Points on a hilly landscape, in no order, each with its height.
From any point a climber takes the steepest step (rise divided by distance) to one of its 2 nearest points. It stops when none of these is higher. Distance is the straight distance between rows; heights are no part of it.
q718 height 18.6: [131 151  96 166 111 170 175 121 125 153 138 112 141 114 165 129 104 157
 170 170 120 156 137 139 114 156 129 131 133 150 124 124 171 109 116 123
 143 105 124 128 161 105 132 145 116  93 134 133  94 134 111 134 121 153
 104 101 113 108  93  95 129  92 101 137 130 179 167 120]
q717 height 7.4: [129 156 137 118 130 147  94 121 123 112 147 113 134 175 108 142  83 138
 120  69  74  83 136 118 106  91 100 150 146 114 150 143 164 119 168  78
 120 130 119 128 129 115  98  98 145 128  91 110 134  88 126 126  81 113
 196 165 122 141  95 119 187 184 151  95 159 146  51 101]
q711 height 15.5: [127 168  42 166  95 178 187 144 126 178 135 100 152 128 170 125  71 174
 137 152  88 142 151 142  78 142 129 120 157 156 123 158 234  98 157 111
 154 107 103 134 187 111 105 121 136  51 135 142  94  98 106 137 138 173
 117  78 124 112  69 104 151 130 104 145 124 167 184 133]
q102 height 41.2: [110 103 155 105 131 125  99 124 121 107 134 140 127 141 107 156 126 120
 100 114 124 110 132 128 142 118 127 144 121 136 122 116 108 130 133 135
 130 148 132 119 116 140 122  99 141 137 111 116 132 133 134 138 148 123
 133 139 129 128 121 115 133 145 161 120 152 144  82 119]
q17 height 61.8: [146 154 181 111 137  91 163 148  82 114 110 121  95 109 148  90 152 122
 119 162 188 132 148 154 113 158 176  72 172  76 113 148  90 110 105 148
  98 127 111 161 147 111 135 151  92 165 154 161 145 184 117 117  69  97
 112 133 108 159 200 133  60 117 142 165 106  73 192 141]
q297 height 32.8: [124 118 103 110 128  99 124 135 170 125  99 171 125 124 122 133 156 100
 110 144 122 130 144 141 160 130 163 122 102 126 132 112  98 170  98 166
 120 122 140 107 110 167 176 123 135 146 157 129 134 141 166 146 217 151
  80 107 148 111 173 145 123 104 102 183  86 113 141 126]
q399 height 3.7: [147 158 107 144 130 120  80 135 166 114 132 116 148 149 129  99 113 124
 111  67 111 117 131  75 121  77 105 138 105  99 167 118 116 129 144  81
 117 139 116 146 114 120 132 123 133 123 105 118 129  57 130 100  97 127
 154 156 146 115  91 132 150 148 122  89 113 100  82 115]
q411 height 28.5: [135 118 143 112 125 106 118 121 156 105 105 153 119 122 131 128 169  94
 133 152 154 138 121 140 162 132 154 123 116 121 127 106  75 155  89 160
 112 134 133 115 113 153 154 140 118 159 147 138 133 140 158 132 169 124
  85 128 130 119 165 129  99  98 123 145 105 107 145 126]
q387 height 46.4: [ 93  70  98  82 143 128 148 139 119 147  89 135 113 133  85 173 125 138
  57 122  90 142 137 146 134 150 123 145 131 198 104 138 165 146 163 210
 174 104 146 107 114 187 118  80 150  96 128 140 134 139 141 151 216 143
 116  90 155 132 125 122 141 157 168 161 131 149 152 168]
q706 height 7.8: [128 116 178 121 130 165 140  97  87 120 137  99 108 120  94 133 141 126
 137 149 173 127 123 130 134 151 103 125 158 129  75 137 105 109 121 157
 147 135 110 142 137 131  88 117  93 141 143 141 146 124 104 102  64  81
 138 138 108 148 133  99 120 136 198  82 157 149 155 147]
q545 height 40.8: [130 169 120 125 126 124 140 148  99 126 147 123 136 165 146 128  82 155
 109 103  86  97 144 139 110 108 125 128 148 108 142 152 176 123 156  94
 113 125 116 118 146 113 119 108 134 100  97 117 131 123 125 145 113 130
 173 131 125 137 126 133 156 160 138 140 135 139  98 108]
q756 height 16.9: [153 157  69 172 110 185 171 124 147 156 133  95 152 106 160 117 102 149
 175 154 118 158 136 111 106 137  97 134 119 154 135 127 168 113 128 110
 153  96 111 140 160 112 128 145 120  82 143 142 102  99 113 118 111 149
 114  89 126 111  61 110 138  88  96 102 121 167 179 144]
q269 height 21.6: [178 184 150 158 128  85 136 132 150 141 128  98 123  89 188  39 143 126
 171 142 185 173 127 101 104 144 144  87 131  64 186 134 102 105  62  62
  97 140 135 149 150  73 161 195 123 134 144 148 130 140  99  83  59 116
 134 111 109 138 181 171  85 114  47 112  96  57 172 120]
q43 height 32.7: [149 186  88 149 121  84 101 152 161 126 144 135 134 137 161  70 115 145
 137  98 118 125 133  91 114  95 131 106 105  75 188 135 115 132 118  71
  86 133 125 128 118  93 169 137 140 115 114 108 120 110 126 120 145 146
 140 146 142 101 137 154 121 124  46 139  87  81 117  99]
q745 height 31.1: [108 108 169  85 143 116 102 131  83 104 134 141 106 160  99 171 101 128
  90  84 114  79 125 162 127  95 123 145 145 128 129 146 141 112 160 119
 111 133 126 119 131 129 100  84 138 159  93 111 145 162 142 147 106 115
 186 171 124 156 145 121 146 184 167 135 176 143  44  99]
q358 height 38.6: [ 92  77  99 114 123 122 154 125 166 136  98 168 131 109  96 168 171  99
 120 161 111 148 113 156 171 168 131 140  92 184  86  95 136 179 125 209
 152 108 158  92 105 195 159 144 139 143 142 133 127 150 161 156 233 136
  80  90 149 118 141 142 136  97 136 173 109 142 151 143]
q437 height 53.5: [137 161 144  97 143  71 139 165  99 119 105 128  96 134 132 113 132 120
  87 127 157 117 159 144 107 138 173  78 175  73 117 170 106 133 141 155
  97 124 120 169 140 130 137 107 101 154 137 156 163 156 128 131 107 115
 132 143 135 141 192 137  89 143 155 177 104  55 165 141]
q975 height 27.2: [119 112 169  83 136 119  88 133 108 103 117 123  99 168  80 160 107 105
  84  82 120  85 131 130 113  94 108 155 151 113 118 157 136 109 163 123
 139 146 134 142 106 142  82  82 126 155 118 116 156 108 125 114  81 102
 192 173 125 166 132 115 145 184 196 108 166 123  61 120]
q771 height 51.0: [ 95 120  97 155  99 159 136 135 111 134 163 136 168 135 150 159  91 168
 138 116  57 112 125 138 119 123 118 151 106 169 148 123 196 125 145  88
 147 118 120 108 143 117 115 109 165  74  99 103  88 147 121 166 167 179
 148 123 125 101  66 115 164 144  95 139 152 210  87 120]
q119 height 7.2: [152 145 106 136 135  99  93 135 184 111 119 116 134 119 148  66 147 104
 144 109 162 156 120  83 138 101 130 114  99  90 168 113  73 136  90 104
 107 139 132 148 110 111 154 146 119 150 155 144 135  89 130  98 104 136
 107 128 133 118 146 149 106 109  78  89  76  68 141 129]
q876 height 21.8: [120 107 203 103 140 112 121 127  86 103 138 152 111 115 108 130 156 114
 125 138 183 118 131 164 157 131 145 105 145 115  96 123  70 113 100 150
  92 155 115 116 129 129 122 140 103 177 141 118 130 187 130 138 113 111
 112 157 122 145 182 111  80 122 171 133 141 114 118 124]
q7 height 36.5: [108  84 141  91 139 130 112 119 115 118 107 124 118 132  89 165 140 113
  86 128 130 122 127 136 140 133 127 143 133 154  95 133 116 136 145 172
 158 120 137 123 108 163 111  97 115 135 131 136 142 125 133 130 161 126
 131 116 135 131 139 113 133 150 195 136 133 134 118 148]
q981 height 47.3: [133 129 140 114 128 108  87 136 157 111 128 142 134 142 117 129 135 107
 107 109 129 120 125 116 151 101 134 136 108 108 145 117  85 151 120 120
 121 152 145 127 107 144 144 108 139 142 126 122 123 113 150 143 161 134
 113 141 143 114 141 129 130 124 137 130 121 116  96 112]
q30 height 9.1: [157 144  93 148 132 125 123 124 167 124 105 128 136 117 153  92 150 116
 156 134 138 151 126 104 146 119 121 117 103 115 158 112  96 142  96 121
 127 120 138 127 119 116 169 148 122 120 153 144 126  97 136 110 147 144
  98 105 124 115 133 135 118 105  81 103  95  93 155 130]
q335 height 37.2: [125 128 129 163 122 158 145  99 142 135 150 137 146 108 144 127 135 130
 191 160 130 140 107 137 157 140 115 143  85 160 122  93 114 137 102 120
 122 133 138 104 127 106 144 167 136 121 126 106  95 154 131 138 140 131
  92 118 119 103  97 117 122  70  92 113 144 180 132 112]
q646 height 57.3: [105 120 130 171 102 162 123 116 104 132 185 140 171 119 145 165 100 162
 172 114  66 108 114 132 131 122 108 160 111 167 144 111 171 128 144  63
 126 121 122 114 149 101 114 133 169  95  91  88  97 147 113 155 142 148
 161 141 113 115  72 122 160 131  90 115 157 221  74 102]
q182 height 31.0: [133 136 186 124 131 136 126 116  93 107 166 124 122 133 114 137 116 134
 134 116 145 103 125 141 134 114 122 136 144 109 125 130 108 106 119 111
 107 149 117 118 137 114 100 129 121 149 107 104 131 150 123 133  77  99
 148 172 110 150 135 113 122 154 161 104 163 158  76 102]
q934 height 19.8: [100  64  94 119 132 159 139 104 164 145  96 133 148 111  93 178 157 125
 118 152 111 166  94 113 141 162 100 159 103 207  89 103 153 178 153 200
 190 107 147 117  89 183 126 134 123 123 129 141 131  86 150 126 197 136
 105  79 133 120  91 138 157 108 155 134 139 153 155 173]
q774 height 34.7: [110 105  91 126 121 114 131 119 181 122 107 179 136 124 123 153 170  90
 130 152 107 142 124 152 167 153 135 137  90 157 117  95 110 172 109 178
 140 121 152  87 108 165 178 135 150 144 143 125 116 147 170 158 227 150
  79 101 146 105 140 141 138  96 102 174  96 132 137 126]
q663 height 42.0: [132 161 153 154 115 107 139 137  92 127 166 150 136 135 163 116 117 147
 148 139 112 118 143 145 137 119 155 111 129  98 155 110 118 120 101  87
  80 135 120 102 141  99 160 149 133 113 108  92 100 175 139 155 140 132
 132 152 120 128 163 144 110 116  77 160 123 138 121  85]
q56 height 12.5: [122 167  80 149 104 175 159 136 103 158 152  96 143 159 150 136  57 165
 127 112  58 120 154 125  77 122  93 136 176 151 131 162 252  93 187  97
 152 103 105 137 169 112  73  99 163  66 116 137 109  96 106 131 104 136
 189 120 124 129  59 108 198 175 127 103 157 171 116 123]
q207 height 42.7: [107  70  94  87 128 131 160 129 144 147  91 154 121 120  90 167 150 119
  87 148 100 148 129 148 144 158 143 141 126 196  97 113 153 169 145 214
 160  95 140 106 113 191 139 107 133 110 146 143 132 136 149 147 226 144
  96  78 151 126 137 135 134 127 152 175 117 134 172 163]
q359 height 48.3: [143 150 134 107 143  80 126 168 116 121 115 150 113 135 141  97 134 112
  93 127 143 124 157 141 123 122 180  87 149  72 139 154  95 139 113 140
  97 130 129 144 126 125 149 118 104 144 141 143 147 157 134 128 137 134
 112 138 123 131 194 138  88 134 119 174  87  66 153 137]
q86 height 38.3: [ 79  65 128  89 157 134  93 144 108 113 118 134 109 156  71 194 111 124
  56  91  93 111 114 144 129 111  99 159 125 174 120 147 150 135 176 164
 170 132 162 120 108 153 100  65 166 124 105 115 141 138 148 136 163 138
 164 128 131 137 118 115 160 193 190 146 168 157  64 144]
q35 height 6.3: [134 126 164 123 127 171 155 113  81 137 126  90  99 135  96 139 117 142
 120 148 143 121 131 130 114 151  95 132 170 129  69 155 147 101 146 157
 159 122 108 150 156 141  73 103 114 124 140 148 147 120 103 106  53  89
 158 130 111 155 114  95 137 162 201  87 157 143 143 140]
q416 height 33.5: [110  86 144  80 136 128 130 134  88 127  96 113 101 127  93 160 149 134
  70 139 137 115 140 146 135 147 129 132 160 151  76 151 133 117 155 195
 153 103 119 137 122 173 106  92 110 136 149 147 158 145 121 134 134 116
 129 114 137 152 149 110 112 158 214 131 148 129 147 152]
q902 height 18.5: [111  91 154  84 132  91  75 155 150 110  96 112  90 136  78 131 154  81
  68  93 177  87 140 100 117  99 149 132 166  89 114 168 103 133 152 153
 121 138 130 175  87 176  99  82  97 177 144 142 189  69 116 114  92 116
 141 170 135 169 164 131 118 143 205 113 114  72 122 151]
q735 height 9.6: [141 143 202 147 133 157 148  91  87 123 162 113 115 110 110 113 136 116
 153 145 187 131 127 136 143 146 118 125 157 117  91 125  88 104  98 130
 125 154 102 136 145 114  94 153  95 158 141 125 130 147  99 100  52  80
 132 157  98 143 147  96 102 124 167  85 162 154 144 119]
q788 height 23.9: [125 107 154 100 133 108  58 137 156 108 108 124 109 173  77 137 117  89
  73  67 133  85 121 100 112  79 121 150 145 100 145 151 125 127 175 118
 135 163 147 141  89 156  89  83 121 146 107 116 153  64 130 117  86 114
 166 188 145 156 127 125 152 160 192 102 146 100  51 128]
q766 height 54.5: [147 173 187 120 141  71 147 161  73 118 141 135 104 117 154  96 139 131
 116 146 173 128 145 153 123 134 183  67 168  65 135 142  92 103 108 119
  79 146 116 136 145  94 145 156 105 164 128 116 131 208 125 129  80 109
 126 159 112 151 204 147  75 118 124 177 116  78 153 122]
q790 height 42.3: [132 151 136 112 137  61 108 164 134 124 124 174 115 135 141 107 142 104
 103 119 143 118 153 146 136 119 187 102 117  73 157 133  73 156 101 127
  76 142 149 121 122 131 168 120 127 155 133 123 129 164 152 144 179 144
 109 148 146 115 199 157  91 118  85 195  86  64 128 114]
q170 height 55.3: [161 157 154 113 134 101 157 150 104 117  80 103 106 100 145  78 146 124
 125 157 187 141 145 128 102 163 169  69 186  69 116 153  98 112  96 141
 121 111 126 178 150 113 129 142  97 153 169 180 170 142 109 100  63 102
 106 106 109 157 192 148  74 123 122 135  76  44 215 164]
q849 height 16.8: [116 155  73 169  93 187 195 124 138 184 138  97 150 119 167 150  84 183
 166 171 111 145 135 155  79 160 131 130 138 169 112 136 223 100 137 116
 149  98 120 129 180 115 114 131 125  68 129 137  86 118  97 142 125 171
 103  82 126 111  74 101 143  99 102 151 145 190 196 140]
q875 height 35.2: [108 106 192 106 131 135 127 118  71 115 159 134 110 130 111 161 110 137
 112 121 124 102 126 166 147 124 118 138 148 133 112 137 131 106 143 126
 122 149 120 106 144 123  97 101 138 150 107 113 130 177 127 137 102 119
 162 159 109 147 142 110 128 169 185 134 179 157  68 106]
q39 height 27.1: [125 105  62 139 128 143  91 139 184 128 119 126 160 150 118 149 113 121
 104  76  66 140 129  75 138 102  96 159  79 161 159 116 152 149 168 126
 178 121 135 132  86 145 135 104 164  95 105 122 108  61 156 143 193 167
 128  97 163  81  69 134 185 141 121 129 110 140  74 138]
q471 height 47.5: [151 156 175 141 136  87 126 150  89 121 158 157 122 136 156 100 126 128
 128 141 147 111 146 150 131 118 166 102 137  72 150 120  90 116  99 101
  73 144 118 113 139 100 152 155 116 146 111 105 110 185 132 142 116 125
 131 159 112 134 181 145  84 112 101 160 125 103 128  99]
q737 height 20.8: [111 137 141 150 106 161 165 115  94 138 158 117 140 123 144 141 105 155
 163 159 113 127 133 153 121 148 132 135 126 153 109 122 158 114 125 117
 128 121 128 102 158 111 125 139 127  87 114 117  97 164 114 149 117 137
 119 116 108 126  98 101 122 112 122 121 157 189 142 113]
q401 height 13.3: [115  84 134 145 138 144  76 100 158 104 149 140 161 128 100 160 132 114
 129  96 111 120  99 104 165 104  90 170  69 152 133  86  91 142 134 107
 158 169 145 123  86 132 120 124 154 142  98 101 115  97 150 125 153 130
 129 139 134 103  66 129 161 120 142  99 152 180  45 139]
q978 height 37.0: [140 185 121 150 122  91 113 140 123 122 157 148 136 150 162  96 107 152
 141 110 112 110 140 116 116  98 140 121 128  81 188 133 121 120 122  64
  74 138 123 108 139  93 156 139 131 122 101 102 118 137 127 138 123 124
 150 158 132 127 149 150 121 133  67 151 118 113 106  97]
q595 height 19.3: [167 160 168 142 137  81 132 129 127 126 118 116 121 100 166  56 157 123
 160 159 190 164 131 128 121 152 160  79 143  68 161 135  82 114  66  99
  92 148 139 144 147  86 150 182 106 159 156 145 132 167 120 108  74 114
 108 120 108 147 198 159  70 101  74 129  94  58 186 122]
q9 height 33.3: [112 112 133 154 118 172 164  90 132 141 142 128 145 107 133 156 138 132
 190 174 141 154  91 149 141 171 124 152  98 182  81  95 133 142 104 146
 143 113 135 101 141 114 133 159 128 126 130 134  93 148 127 136 135 130
  89 107 129 120  89 103 133  67 130 125 153 189 154 128]
q382 height 13.9: [122 158  82 149 108 178 174 136 113 165 140  91 134 149 138 143  71 170
 122 140  79 130 149 131  85 146 113 138 161 159 110 155 244  98 173 124
 161 113 112 133 181 124  79  93 142  58 121 137 110 107 103 137 111 147
 147  96 128 113  67  99 172 155 138 129 150 177 145 139]
q126 height 26.0: [123 107 154  62 139  83 135 160  79 108  98 117  89 117 106 140 176 109
  65 124 188  98 163 150 126 141 169  97 165 102  77 165  87 120 149 190
 104 119 103 172 131 171 120 102  90 174 169 157 164 176 121 127 115 104
 128 140 145 155 199 131  78 138 209 159 115  82 162 158]
q431 height 17.1: [150 148 183 123 132  90 131 132 122 118 108 137 112 111 147  86 170 111
 158 156 183 146 137 141 142 139 168  89 130  74 143 113  65 118  63 119
  90 153 136 129 126 104 154 180 112 169 143 132 127 171 138 122 104 118
  97 139 109 139 196 148  80  90  94 134 102  76 167 129]
q828 height 40.9: [134 131 159 125 126  87  73 140 144 107 152 150 130 145 127 117 129 110
 118  99 137  94 117 115 141  90 152 129 115  85 159 111  74 140 115 100
  81 168 133 119 103 129 136 124 131 165 105 103 133 135 147 134 133 131
 126 181 145 118 156 140 119 142 120 130 125 107  69 103]
q383 height 49.4: [114 117 163 180 113 157 113  95 117 124 195 163 169 108 152 148 134 135
 206 138 100 109 105 138 167 125 117 155  83 153 143  77 103 120 108  64
  93 150 130  88 135  88 146 171 166 121 112  60  88 177 127 159 146 132
 118 161 127 105  98 138 128  91  56 122 156 211  75 103]
q762 height 30.8: [126 103 140  68 141 132 153 135  76 134  77  89  85 128  96 147 157 144
  70 157 150 113 148 131 123 154 127 112 184 134  58 170 147 106 171 209
 148  98 102 154 139 182  87  92  94 128 165 168 176 129 110 114 103  93
 134 104 138 166 155 114 106 157 217 131 138 103 193 174]
q174 height 14.4: [144 140 196 153 139 116 132 113 109 129 161 135 123 101 155  95 161 116
 180 164 182 136 134 151 155 134 150 108 122  96 141  99  68 103  69 102
  91 164 129 115 135  95 148 191 107 170 139 104 108 180 132 125 102 109
  98 158 111 131 178 134  83  92  87 122 133 118 135  98]
q590 height 17.9: [114  74 125 132 143 154 127  88 150 125 112 132 141 109  94 162 167 106
 140 157 136 154  91 114 156 159 102 159 104 178  97  96 118 172 126 182
 168 119 138 119  87 172 131 144 125 148 133 137 130  91 152 127 168 114
 102 100 138 122  91 134 142 104 164 107 141 150 138 152]
q70 height 10.9: [123 151 120 121 123 170 149 127  84 139 142  96 125 166 127 146  71 149
 116 102  69 105 150 139  85 123  93 138 172 135 115 155 223 101 184 107
 137 117 104 121 158 118  76  84 155 100 108 124 130 115 120 140  75 117
 202 142 110 143  86 109 199 189 150 111 165 169  91 113]
q546 height 25.5: [112  99 119 124 117 162 159 119 117 149 125 129 128 123 127 162 123 145
 123 154 118 147 122 141 125 160 118 145 117 189  91 121 167 136 135 174
 172 106 135 112 135 154 111 113 134  93 123 141 120 132 134 148 172 142
 104  94 133 117 100 102 143 119 159 132 146 163 157 145]
q769 height 30.2: [106  81 104 146 122 183 178  93 148 172 129 138 149  99 114 171 137 145
 179 190 138 162  71 139 122 186 110 157  91 213  72  99 164 155 127 180
 171  90 151 112 145 138 122 164 123 121 121 152 104 135 124 139 138 135
  87  89 130 120  68 110 152  75 135 124 160 185 178 153]
q850 height 36.9: [141 180 130 117 134 120 134 146 108 117 136 121 122 162 142 112 101 144
 109 113 114 100 144 134 102 112 128 107 167  86 129 157 148 112 156 100
 111 128 111 133 138 108 111 111 124 122 109 127 146 115 124 129  77 102
 173 156 128 144 135 123 146 158 141 122 136 103 112 109]
q305 height 46.3: [162 128 145 137 138  91 104 126 157 118  95  98 117 105 132  58 147  99
 143 120 201 153 114  85 109 132 137 102 143  81 142 140  82 129  99 109
 116 130 132 178 114 115 130 160 102 156 167 166 169  82 110  76  46 110
 116 120 113 154 168 147  91 121 105  62  86  38 175 150]
q739 height 42.1: [103  84 104  84 147 132 118 147 110 126  97 123 112 153  87 175 113 130
  58 109  87 118 134 133 128 128 111 150 144 165 113 148 155 135 168 178
 173 114 138 126 117 170 103  69 146  99 121 131 136 123 134 138 168 138
 149 106 146 146 123 113 147 180 187 149 147 135 106 148]
q608 height 5.3: [156 171 122 144 127 146  88 131 151 113 157 109 136 155 124 106 106 129
 136  69  96 102 133  88 110  78  97 143 123  97 163 134 145 115 159  67
 112 139 107 144 127 109 112 127 132 125  94 112 125  65 108 100  64 106
 188 169 131 122  85 129 176 165 129  75 145 126  66 111]
q671 height 24.0: [172 177 105 149 126  92 112 126 163 143 131 102 125  95 175  38 137 131
 168 117 161 170 124  80 119 119 132  98 100  80 203 125  90 116  77  61
  97 136 127 149 132  85 163 179 122 131 143 137 126 117 107  82  85 132
 136 115 122 122 152 172  98 113  28  90  82  50 152 116]
q141 height 29.4: [154 207  74 157 120  79 124 152 162 142 137 120 135 130 182  49 106 162
 148 108 119 149 129  89 104 108 132  96 118  76 216 140 120 119 108  51
  91 123 111 146 141  72 177 165 135 100 121 118 120 111 109  94 123 140
 154 128 134 110 145 169 113 127  17 144  81  58 138 100]
q488 height 11.9: [154 137 201 146 138 137 140  97  98 115 148 126 118  99 130  92 156 117
 175 158 204 137 128 151 157 147 128 112 149  98 117 116  67 109  72 128
 104 160 121 137 136 102 114 179  96 169 142 125 128 166 110 103  65  95
 105 158  94 137 163 121  83  95 131  92 143 119 160 111]
q955 height 29.7: [137 163 171 133 133 114 100 127 116 114 150 126 118 136 129 104 119 120
 124 101 155  98 133 121 117 101 131 124 150  75 134 132 106 115 116  85
  85 159 121 136 121 112 102 129 117 166 108 115 146 123 110 116  55  95
 153 184 118 145 143 125 120 142 142  94 142 112  85 103]
q668 height 28.3: [130 106 150  63 137 107 139 143  92 116  78 105  88 118 107 137 176 120
  74 149 169 118 151 136 120 151 160  99 182 107  76 157 111 118 147 200
 128 108 102 172 132 175 111  95  81 155 178 170 178 133 120 122 112  99
 121 118 140 157 185 130  80 152 196 150 115  78 203 168]
q440 height 9.0: [119 130 138 101 135 157 115 126  90 125 140 111 125 171 108 159  78 127
  92  72  82  85 139 142 105  97  94 150 160 133 131 155 191 110 178 104
 137 128 124 123 137 116  82  79 150 127 102 115 144 113 127 136  93 105
 212 156 112 154 105 109 191 204 167 111 179 157  48 107]
q336 height 45.4: [109 136  99 126 116 134 138 143  98 140 151 130 141 164 147 149  78 166
 108 105  64 112 140 148 113 116 124 139 138 142 142 144 202 125 160 104
 128 113 123 112 144 116 119  93 162  73 102 111 118 140 128 158 151 147
 159 123 126 122  99 113 169 156 113 158 136 165  89 106]
q817 height 27.9: [ 93  77  93 133 117 165 169 108 141 164 126 136 144 117 122 188 125 151
 149 161 107 153  91 136 110 178 119 155  97 224  81 101 184 149 137 177
 181 106 149 101 132 146 118 137 147 105 116 144  97 131 121 152 191 157
  98  81 128 106  78 112 149 101 144 142 159 180 159 160]
q348 height 15.9: [113  74 121 139 141 153 104  91 163 120 127 134 152 115  95 168 146 114
 135 128 120 141  88 106 155 137  94 173  79 181 112 101 112 154 134 150
 180 145 151 126  89 156 129 129 147 138 116 121 123  95 150 128 168 130
 116 113 142 113  79 122 161 110 156 108 156 170  99 151]
q154 height 5.4: [163 152 111 145 128 114  90 142 176 117 125 119 131 131 132  86 130 115
 120  89 147 138 132  78 123  81 117 126 108  88 162 123  92 139 123  95
 121 134 132 149 109 115 138 129 118 137 134 134 139  62 131 101 104 134
 129 136 135 109 122 144 130 129 105  93 100  75 116 128]
q394 height 23.1: [121 109 192  77 142  90 124 139  71 100 121 130  92 122 112 128 156 112
  93 130 193  98 149 164 145 132 169  91 153  97  80 154  71 100 132 164
  90 143 107 148 130 152 116 118  93 184 148 141 156 197 119 137  92 105
 123 169 123 163 198 119  63 139 187 149 129  98 134 135]
q307 height 24.9: [128 112 175 115 133 122 135 107 116 105 124 149 117 113 110 132 165 110
 136 156 174 129 127 152 159 144 154 120 129 127 100 110  77 135  85 169
 112 141 124 112 127 142 142 153 102 172 148 133 126 166 131 131 139 115
  92 133 118 131 170 121  93  96 158 124 136 121 149 127]
q864 height 23.0: [104 110 139 132 112 151 150 121  98 137 145 131 134 121 131 160 111 151
 137 145 106 124 123 149 133 145 128 148 121 166 109 118 155 130 132 137
 148 126 134  98 143 125 120 120 138  94 118 118 109 168 128 161 158 141
 127 114 115 116 108  95 136 130 145 136 151 183 122 127]
q759 height 7.3: [122  99  63 155 122 137 153 103 215 140  94 158 146 105 138 131 176  97
 176 176 134 180  85 126 164 141 114 135  86 152 118  80 134 179 105 167
 142  92 147 107 107 148 193 172 125 137 163 141 123 114 165 112 198 143
  70  83 138 109 106 164 128  66  75 126  85 133 157 125]
q155 height 12.4: [151 164  21 156 116 133 165 137 173 161  99 129 147 131 179  83 112 140
 154 143 112 168 141 118 116 116 132 107 112 136 160 136 163 119 107 121
 138  99 120 126 142 102 176 141 125  71 161 147  98  93 129 124 181 166
 102  71 136 100 109 145 131  83  48 146  71 112 181 135]
q662 height 21.5: [ 99  45 102 101 142 166 147 116 120 155  92 116 123 112  73 191 145 136
  91 147 103 157 103 117 122 162 112 155 128 208  71 125 171 154 169 220
 200 103 146 121  95 195  98 109 123 111 125 130 134  92 141 121 190 127
 111  82 143 136  99 129 147 139 186 129 154 142 170 185]
q210 height 42.6: [118 123 141 177 117 151 136  97 149 132 168 153 158 104 158 132 152 116
 218 159 119 125 102 148 163 132 125 133  75 157 136  76 101 120  88  84
 107 152 147  86 132  89 161 196 156 132 121  88  80 175 140 151 148 129
  91 148 128 100 109 135 119  63  45 128 134 189 109  91]
q62 height 34.5: [ 86  63 126 111 144 131  75 128 132 115 124 156 129 147  79 192 118 115
  66  82  77 105 106 134 139 110  92 163  99 169 152 120 129 148 167 137
 173 143 164 113  94 145 116  70 179 120  85 106 132 129 158 147 188 148
 158 146 131 122 104 124 170 179 163 146 157 161  28 125]
q258 height 8.9: [129 116  91 141 118 144 171 112 170 136  91 142 130 118 137 136 166 115
 170 181 136 161 111 154 147 151 133 120 118 150 110 101 143 154  98 183
 141  85 137  95 128 139 173 162 112 129 156 155 124 133 142 132 183 132
  74  79 128 114 118 141 124  72  91 149  93 127 181 130]
q626 height 37.3: [130 145 113 112 124  84 104 163 158 119 117 177 124 143 129 119 141 102
 104 117 112 127 153 143 141 113 166 113 101  97 151 127  85 164 100 136
  98 137 140 110 121 152 176 113 137 133 141 126 131 141 164 156 202 159
 103 132 151 110 182 149 120 126  92 193  88  96 123 112]
q493 height 23.2: [ 93  57 123 111 134 180 152 101 102 155 115 124 123 117  85 186 135 145
 114 146 116 139 100 139 118 177  99 150 121 214  65 127 162 140 153 213
 189 106 148 111 114 162  97 119 136 108 125 142 131 135 121 133 173 123
 116  86 132 141  98 108 140 130 187 121 170 167 166 170]
q456 height 50.6: [164 138 136 120 150  96 134 137 137 117  80 106 120 111 140  69 145 113
 134 148 188 149 138 104 113 145 154  79 166  72 140 140  98 130  94 123
 118 122 135 169 122 104 126 147  93 144 168 177 169 104 117  88  72 118
  97 107 113 155 174 149  84 120 108 101  70  49 204 157]
q695 height 65.6: [103 112 145 177 112 164 112 100 115 116 191 145 169 116 132 157 114 142
 185 110  88 113 101 123 150 112  88 168  83 161 143  98 133 125 134  61
 128 151 118 119 130  99 123 137 162 114  93  90 104 141 126 136 131 127
 144 158 120 112  59 119 159 132 106  93 166 220  56 106]
q834 height 33.1: [154 176 149 123 143 108 114 143 130 114 134 111 116 144 131  87 121 122
 115 102 144 109 132 123  98 104 133 115 162  67 139 160 113 118 140  95
 104 138 119 155 128 110 105 123 111 150 115 133 157 102 111 111  46 102
 157 171 118 142 151 127 120 154 143 109 127  82 123 112]
q923 height 26.6: [157 202 104 146 128  76 121 143 157 142 150 106 123 105 187  27 113 145
 155 103 144 151 129  83  97 113 134  99 116  72 216 145 116 106  94  28
  87 128 116 149 143  68 164 177 135 129 127 120 134 119  78  79  70 129
 166 127 133 122 148 180 106 135  18 114  87  36 146 112]
q908 height 30.6: [106  85  98 127 130 125  69 135 162 114 138 146 158 144 101 176 117 123
  91  74  63 120 119  94 148  99  92 170  86 155 165 111 135 150 169 128
 172 144 155 122  82 151 122  88 178 109  92 102 119  96 162 145 191 156
 142 134 149  99  73 138 179 157 144 140 137 157  46 135]
q823 height 14.0: [165 182  28 163 128 142 158 134 169 152 103 106 133 123 173  82  95 155
 154 126 117 169 150  93 101 114 122 115 134 133 161 146 164 104 134 107
 147 101  98 146 156  98 144 140 122  67 156 148 112  72 116 101 131 162
 118  76 131 109  85 134 141 113  74 119  85 109 186 134]
q613 height 21.3: [121 101 156  97 129  95  53 145 169 104 102 116  95 161  80 125 126  77
  87  69 164  84 133  88 102  80 137 149 140  85 136 160 100 128 169 117
 118 165 145 161  70 154  95  94 110 172 124 125 184  48 118 108  75 117
 163 203 138 160 146 122 137 142 190 100 130  72  81 135]
q20 height 10.8: [146 146  69 137 118 139 147 125 162 148  95 138 137 132 154 111 141 133
 153 161 117 161 135 128 142 131 135 118 111 136 142 118 130 147 109 138
 129 104 131 122 132 131 176 143 129 107 156 142 117 111 141 129 175 151
  84  88 135 101 125 136 128  93  79 139  81 117 166 127]
q797 height 15.4: [153 185  57 178 117 161 157 137 147 156 138  99 153 118 173  96  92 152
 163 127  95 156 139 101 107 120 105 125 128 140 157 137 170 105 144  90
 140 103  99 156 153 100 135 140 130  73 134 137 100  75 108 109 114 144
 135  91 133 106  57 119 149 114  86 102 104 140 157 124]
q747 height 56.6: [127 117 138 173 119 157 103  96 133 123 185 149 170 107 144 142 131 131
 199 116  99 110  96 113 165 104  97 163  73 159 147  81  96 127 117  55
 111 149 124 106 115 101 139 164 170 135  95  76 102 142 126 142 134 131
 128 154 137  95  69 134 145 103  76 100 154 210  59 108]

For each start below, name the point where the climber stops.
q706 -> q17
q394 -> q981
q440 -> q695
q923 -> q17
q737 -> q695
q297 -> q17
q348 -> q695
